Each row is a point on a tangle of strands that fork and nearly touch. The rows are in no order.
Points whose rows are less than 46.8 apart are linked; no others are. Some points are linked to none.
J_995: [  0  15  15  -2  12  -6 -11   9  -1  23  -9 -26   0  13  24 -14   2   3
 -27  -3   1  -2  26  17  -1  -4]
J_350: [  1  17  -5 -25   1 -18  18  13  -9  12  15  14  29   7  -1  36  -2 -19
  -7  -2  -4 -10  16   2   5  -9]
J_677: [  0 -30 -31   8   7   6  -7  -2  13 -13   9  -3   5  -5   9  22 -20 -26
  26   4 -13  27 -15  28   7   1]
J_521: [  7 -27  10 -13  -2  14 -12  10   1   9   3 -17 -19  18  18 -11   8  -1
   7 -12 -13  -1   0  27  -5   2]
J_39: [  0  51   5   3  10  -9  -4   5   3 -15   7 -23  -4  -5  11  24   8  10
   6  -6  16   1   2 -13  -1 -23]
J_246: [ 11 -32 -18  15  -3  -5  18   6   0  -2  20  -3   9   0   4  25  -9 -11
  18   0 -21  19 -12   7   2   7]
J_442: [  0 -18   3  -1  -9  11   1  15   2   3  -4 -11 -11  -8   0  -3   5  13
   6   2 -15   1 -15  -1  -3   8]
J_365: [ -7 -34 -23  32  -4   3  -3  -7   4 -13   8  17  20 -26 -17  -9   9 -11
  11  -3 -14 -10 -17 -11  17  29]
J_206: [  7  24  18   4  15  -6 -21  12  -8  21 -18 -21   0   4  16 -21  -2   2
 -25  -9   7   2  26   7   1  -5]
J_307: [ -8 -28 -19  -9  -4  25 -30 -13   4  -7 -12  12  -7   1  13 -22  -6 -10
   6  -2  -3  -1 -10  25   5   1]
J_567: [ -3 -32  14  -5   7   8 -26 -10 -26   0  -9   3  16  26   1 -30  -8 -17
   3  -3  -7 -14   5  19  -8   6]
J_546: [ 17 -21  11 -18  12   6  18   3   6   6  15  -5  -1   1   0  24  -2  -1
  28 -10   2  13 -13  -1  -2   7]
J_377: [  2 -34 -19  21 -13   0   9  10   0  -8   8  -5   7  -6   1   6  -3  -8
   4   7 -29  16 -18  -2   4   7]
J_226: [  7 -12   0 -31   4  13   0 -11  20   0   0  -3 -12   8  15   9   0  -5
  12  17  19  10 -26   6   7 -10]
J_394: [  3  30  21  -5   5   1   8  23   2  -3   7 -20 -22   5   0  16  20   8
  15   4  13  13  12  -5  -4 -11]
J_589: [  8 -13  -1 -28  -7  27 -11  -1  12   4   3   0 -27  10  15  -3   7  -8
  16  17  12  10 -22   7   6  -5]
J_770: [ -2  -9  -2  34  -2  -1   7 -14  -6  -3   5  13   7 -12 -20 -21   2  14
  -5 -11 -15 -15  14  -2  -9  34]
J_508: [  3  45  -2   1   9 -20   5  -2 -22  -8  10  -7  27  -2  -1  40 -11   4
   1 -27  15  -3  16 -13   4 -13]
J_744: [ -2  18  31   1   5   9 -12  -7 -17  12 -10  13  -7   8 -12 -34   4  11
  -3  -6  11 -12  22  11  -6  12]
J_410: [  5  -8 -21   2  -4  -6  30  -8   7  -5   7   5   9   8   2  20 -12 -11
 -10  20  -3   2 -11  -4  -4 -17]
J_22: [  3   8 -24  25  -9 -41  24   0 -16  -9   8 -11   5   5 -21  28 -21  12
 -12  -6   6  15  -5 -29   1  -7]
J_852: [ -7  43  17 -22   9  -9   0   7   6   4  15 -11   3  -2   9  30  13 -14
   2 -14   4 -15  19   5  -1 -11]
J_229: [  0 -31 -21 -14  -5  23 -25  -5   9  -4  -7   1 -15   8  22  -9  -7 -14
   1   2  -7   1 -14  27   6  -5]
J_282: [-15   2   7  -7  -5 -15  -7  -9  -1  15 -14   5  11  24  21 -23   7  -9
 -39  17  -5 -14  17  12  -5 -17]
J_331: [  3 -22 -10   2  -9   6   9  10   2  -2   1 -10  -2   3   5   1  -4   4
  -6   4 -20   2 -10   7  -7   3]
J_593: [-20  29  12 -11 -10   6  -9  -1   6   2 -12   3 -13  10   9 -10  18  -1
 -24   8   7 -14   4   4   0 -12]
J_129: [  4 -10  13  21   8  -1 -10  10 -21  16 -19  -6  23  -2  -4 -29 -15   9
  -4   0 -18   4  21  11  -6  20]
J_156: [ 12 -24  11 -13   4  10   6   6  10   6  16 -14 -16  -1   4  11   5   1
  35  -2   1  16 -20   1   0   6]
J_831: [ -1  13  17 -20   5  -8  10  -6   9  -6   1  -7 -15   1  -2  15  13  12
   3   6  28  12  -8 -19  -4 -21]
J_55: [-10  37   6 -22   6 -18  10  11   1   4  10   0  23  -1   5  39   3 -22
  -6 -11  -4 -17  19   2   2 -14]
J_574: [ -3   2 -11  30  -6  -4   8  -1  -6  -1   2   9   5 -20 -26 -12   0  15
  -2  -6 -12 -21   4 -20  -2  35]
J_179: [  6  39  15  10   8   8 -26  18  -5  11 -21 -16 -17  -8  13 -18   9  13
 -13  -8  13   7  28   4   2 -10]
J_101: [ -8  12 -13  16 -10  -6  12  -1  -5  -3 -10  19  11  -6 -10 -13  -9  12
 -28  16 -13 -16   8  -5  -4  -6]
J_670: [  3  21  20 -16  10  -6   8   9   3  -6   8 -12 -21   4  -6  22  18   3
  15   4  22  15   4 -14  -4 -16]
J_424: [ -7 -20  -5   6 -12  21  -2 -11  -4  -4  -6  24   3  -5  -9 -20  -1   1
  -7   1 -12 -17   0   9  -2  13]
J_59: [  9 -10   0 -24   9  -1  19 -19  20   0   4   3   2   4  13  18 -10   0
   0   8  20  11 -18  -2   1  -9]
J_578: [  0  27  14  -2  -1   9  -5  31  -1   1  -8 -19 -25  -3  -4  -2  14  17
   8   4   9   8  12  -6  -5  -1]
J_420: [-10 -37   4   8   6  10 -20 -20 -21  -4  -5  15  17  17  -5 -28  -9 -12
   6  -8 -12 -10  10  25 -10  10]
J_497: [ -8  25 -22  22 -15 -13  15   6 -10 -10 -10  11  11 -10 -20  -4 -11  16
 -29  13  -8 -15   7 -18   0   1]
J_359: [ -2 -32 -29  -4   9  14 -22  -4  12  -7   1 -11 -10   0  23   7 -11 -22
  16  -2 -12  18 -10  35   5   0]
J_514: [ -7  -5   5   2  -7  17  -3 -11  -2   0  -6  19  -7   0 -18 -22   6  12
  -6  -2  -5 -21   4   2  -1  13]
J_287: [-14   7  -4   8  -9  -2   4  -7  -9  -2 -14  22  10   5  -1 -22  -5   4
 -33  15  -8 -17  16   7  -6  -5]
J_755: [ 18 -19  10 -16  10 -12  20  -7   6   6  11   8   5  -4  -5  26  -8   9
  19 -24   6  14  -8 -10   0   4]
J_656: [ -9  -8  -1   7  -9  -5   0  -9  -7   3 -12  16  14  16   8 -27  -5  -5
 -30  16 -13 -13  17  16  -6 -14]
J_387: [ -5 -33 -15  26 -14   5   2   4   3  -8   1  11  12 -17 -12 -10   4  -3
   3   5 -28   0 -10  -4   4  20]
J_848: [  3 -20   4   6  -3   0   1  -5   8  -7  -1   5   7 -25 -23  -9  11   5
  17   0   7  -7 -28 -33  10  26]
J_74: [-14  14   8 -16  -7   0  -9  -8   4  12 -15   0  -7  15  17 -16  13  -4
 -33   8  -1 -18   8  14  -4 -12]
J_127: [  7 -16   1 -17 -14  32 -19   4  10   0  -2  11 -20   5   3 -16   8  -3
  23  15  12   7 -20   1   5   3]
J_707: [ -9  27 -17  16  -4 -12  10   7 -11 -13  -9  -1   7 -13 -22   4 -12  20
 -18   5   1 -13  -2 -33  -2   0]
J_798: [ -2  21   9  -3   5 -12   1   8   4  19   2 -23  -4  12  27   1   3  -5
 -26  -4  -7  -5  27  22  -3  -3]
J_474: [ 11  -8  -4 -23   2 -15  16   8 -13  15   6  23  35   4  -6  34 -14 -12
   4  -3  -5   4   2  -1   6 -10]
J_876: [ -5  57   3   8   2  -9  -6  -5   6  -7   4 -23   0  -6  21  22  10  -1
 -11  -8   8  -7   9  -6   0 -20]
J_97: [  4 -15  -9 -14   2  -6  24 -14  17  -5   1   4   5  -1   2  17 -12   3
 -10  11  10   8 -23 -11   0 -11]
J_856: [ 5  4 -4 -2  3 -8 28 10 -5  2 16 -9  5  7 -2 31 -8 -1 -4 -6 -7  5 -2 -4
 -9 -2]
J_802: [  3 -18   5  -5  -5   6  -7  -3  13  -4  -5  13  -9 -22 -26  -9  13   8
  26   9  16   4 -23 -31   8  19]
J_703: [ -7  56  -2   9   6 -13  -3  -5   9   3   4 -22   3  -4  28  22   7 -12
 -18 -10  -3 -12  20   8  -1 -12]
J_124: [ -4  31 -25  24  -7 -26  15   7 -15 -15  -3 -15   9  -3 -16  19 -18  14
 -15   0   7   8  -3 -31  -2  -8]
J_327: [ 11 -35 -24   9   5  -1   9   1   3  -7  23   2  14  -6   6  29 -18 -21
  28  -2 -18  26 -13  16  10   4]
J_824: [-10  39  -1   2   6 -17   1  -2  10  13   5 -17  -1   4  29  16   4 -18
 -29 -10  -9  -9  32  17  -3 -12]
J_655: [  3  36   0   4  11 -20   8   5 -16  -9  16 -17  12  -3  -6  35 -12  14
   7 -27  14   5   6 -13   3 -11]
J_928: [  3  13  32   1  14   5 -17  -8 -24  17  -8   3   6  18  -9 -32  -6   0
  -5  -6  16 -10  19   7  -6  15]
J_993: [  5  -5  12 -12   3  -7   5   0  11  -3  -7   4 -18  -4 -14   3   7  13
  13  10  26  22 -13 -32  -1 -11]
J_945: [  8 -15  12 -21   1  14  -2  14   7  13  12 -16 -25  15  24   0  10  -4
  10  -3  -8  -4   5  25  -3   0]
J_17: [  3 -10  12 -11 -15  27 -15   3   0   3  -3  23 -23  -5 -12 -23  17   2
  23   8   9  -3  -8  -7   2  13]
J_834: [  1 -32 -11  13  -2  -2   0  -8  14 -11  -3   8  20 -29 -19 -10   6  -5
  17  -6   1  -2 -28 -30  16  26]
J_953: [ -8  43   1   9   1   3  -4   0  -5 -13  -5   5  -8 -21 -23  -8   2  22
  -4  -3  13 -19  11 -18   1  -1]
J_902: [  2 -34   4 -13   0  10 -31   6 -11   8  -5  -9 -11  23  23 -28   5  -7
   5 -10  -9  -1   2  22   2  -4]
J_259: [ -7  24  16 -29   6  -6   6   4  13  13  18  -7  -9   5  12  23  23 -15
   2  -4   4 -14  11  11  -3 -12]
J_204: [-10 -27  13  25  11   1  -5 -23 -19  -4   3  10  16   9 -14 -33  -9  -3
   8 -10 -13  -7  13  17 -14  28]
J_173: [  7 -26 -38  30 -18  -8  -3  -3   8 -12   3  17  12 -15 -13  -2 -15 -24
   9  19 -21  24 -25   4  18 -11]
J_278: [  0 -33  14 -13   4   6 -32   2 -21   7 -13  -4   4  31  10 -34  -3 -11
   0  -8  -4 -11   4  22  -5  -1]
J_612: [ -5  10  20   3  -2  12  -7   3  -8   5  -9  16 -13  -3 -14 -29  10  19
  -1  -6   2 -13  11   2  -7  14]
J_492: [ 14 -32   3  -6   5 -10   3 -11  23  -3  -4  -4  -2 -14  -1   3  -4   9
  19 -10  15  29 -29 -21  11  11]
J_236: [ 14 -19  10  -9   6 -11   7  -8  15  -2  -2  -2 -15  -8  -8   0   4  12
  16  -2  20  26 -23 -28   3   3]
J_963: [ -5 -22  10  29   5   7   1 -30 -10  -5  10  12   3   5 -16 -32  -1   7
   1 -11 -11 -10  11  10 -11  26]
J_185: [ -9  23  -2  18   1   0   8  -4  -3  -5  -4  11  -9 -18 -29 -13  -2  20
  -1  -6   2 -23   5 -17  -6  23]
J_472: [ 10 -15 -29   7 -11 -12  18 -12  14  -9   6  13  14   4   5  14 -17 -23
  -5  29  -5  15 -19   1   6 -20]
J_610: [  0  -5  12  -8 -10  17  -4   7  -1   0  -3  11 -17 -12 -23 -15  19  12
  17   9   8  -1 -11 -19  -2  16]
J_274: [ -8  37 -14  25  -2 -17   2   1  -4   9 -14  -5  12   1  19  -2  -5   0
 -42  10  -7   2  21   2  -1 -20]
J_575: [  2  39   8  12   2  10 -17  25  -3  -1 -12 -16 -17 -10   3 -12  10  18
  -4  -2  11   5  17  -2   0  -8]
J_407: [ -7 -23 -12  -6  -8  23 -16 -18  -1  -3 -11  29   2   9   4 -23  -5 -10
  -9   2  -5 -11   1  17   1   1]
J_119: [  4   2   8 -25   6   6  12   7   9  10  14 -10 -15  12  13  17   9  -7
   9   0   6  -7  -3  13  -3  -5]
J_535: [  5 -23 -35  14  -9  -4   8 -13  21 -18   0  12  15  -6  -2   8 -24 -24
   8  26  -5  22 -21   3  10 -12]
J_805: [  1  40   3   9   9 -10   6  10 -10  -9   8 -28  -6  -5  -2  21  -6  18
   0  -9  15  10   1 -18  -4 -12]
J_924: [  5 -22  11  -9   0  16   1  16   6   0   3 -14 -20  -3   0   0  15   8
  26   7  -3  14 -21  -5  -4   5]
J_325: [ 14 -17   6 -27   6 -16  20   2  -8  11  10  22  23   1  -7  32 -13   0
   8 -26   5  11   2  -8   5   1]
J_955: [-16  37   8  -4  -7   5  -6   2  -3  -9 -13   8  -8  -9  -8  -8  14  14
 -12   7  11 -15   6 -10  -1 -11]

A fork is a point with three links, a tip a point with one. Leave the first point through the second and follow the links. Name the first fork or tip that comes.
J_127, J_589 | J_173
J_407, J_307 | J_377
J_824, J_703 | J_508
J_229, J_307 | J_928
J_185, J_953 | J_22
J_179, J_575 | J_492

Name the points in between on the shortest way along the links from the first point to the second, in order.
J_508, J_206 | J_655 J_805 J_39 J_876 J_703 J_824 J_798 J_995
J_535, J_802 | J_472 J_410 J_97 J_59 J_226 J_589 J_127 J_17 J_610
J_124, J_74 | J_707 J_497 J_101 J_287 J_656 J_282
J_963, J_955 | J_770 J_574 J_185 J_953
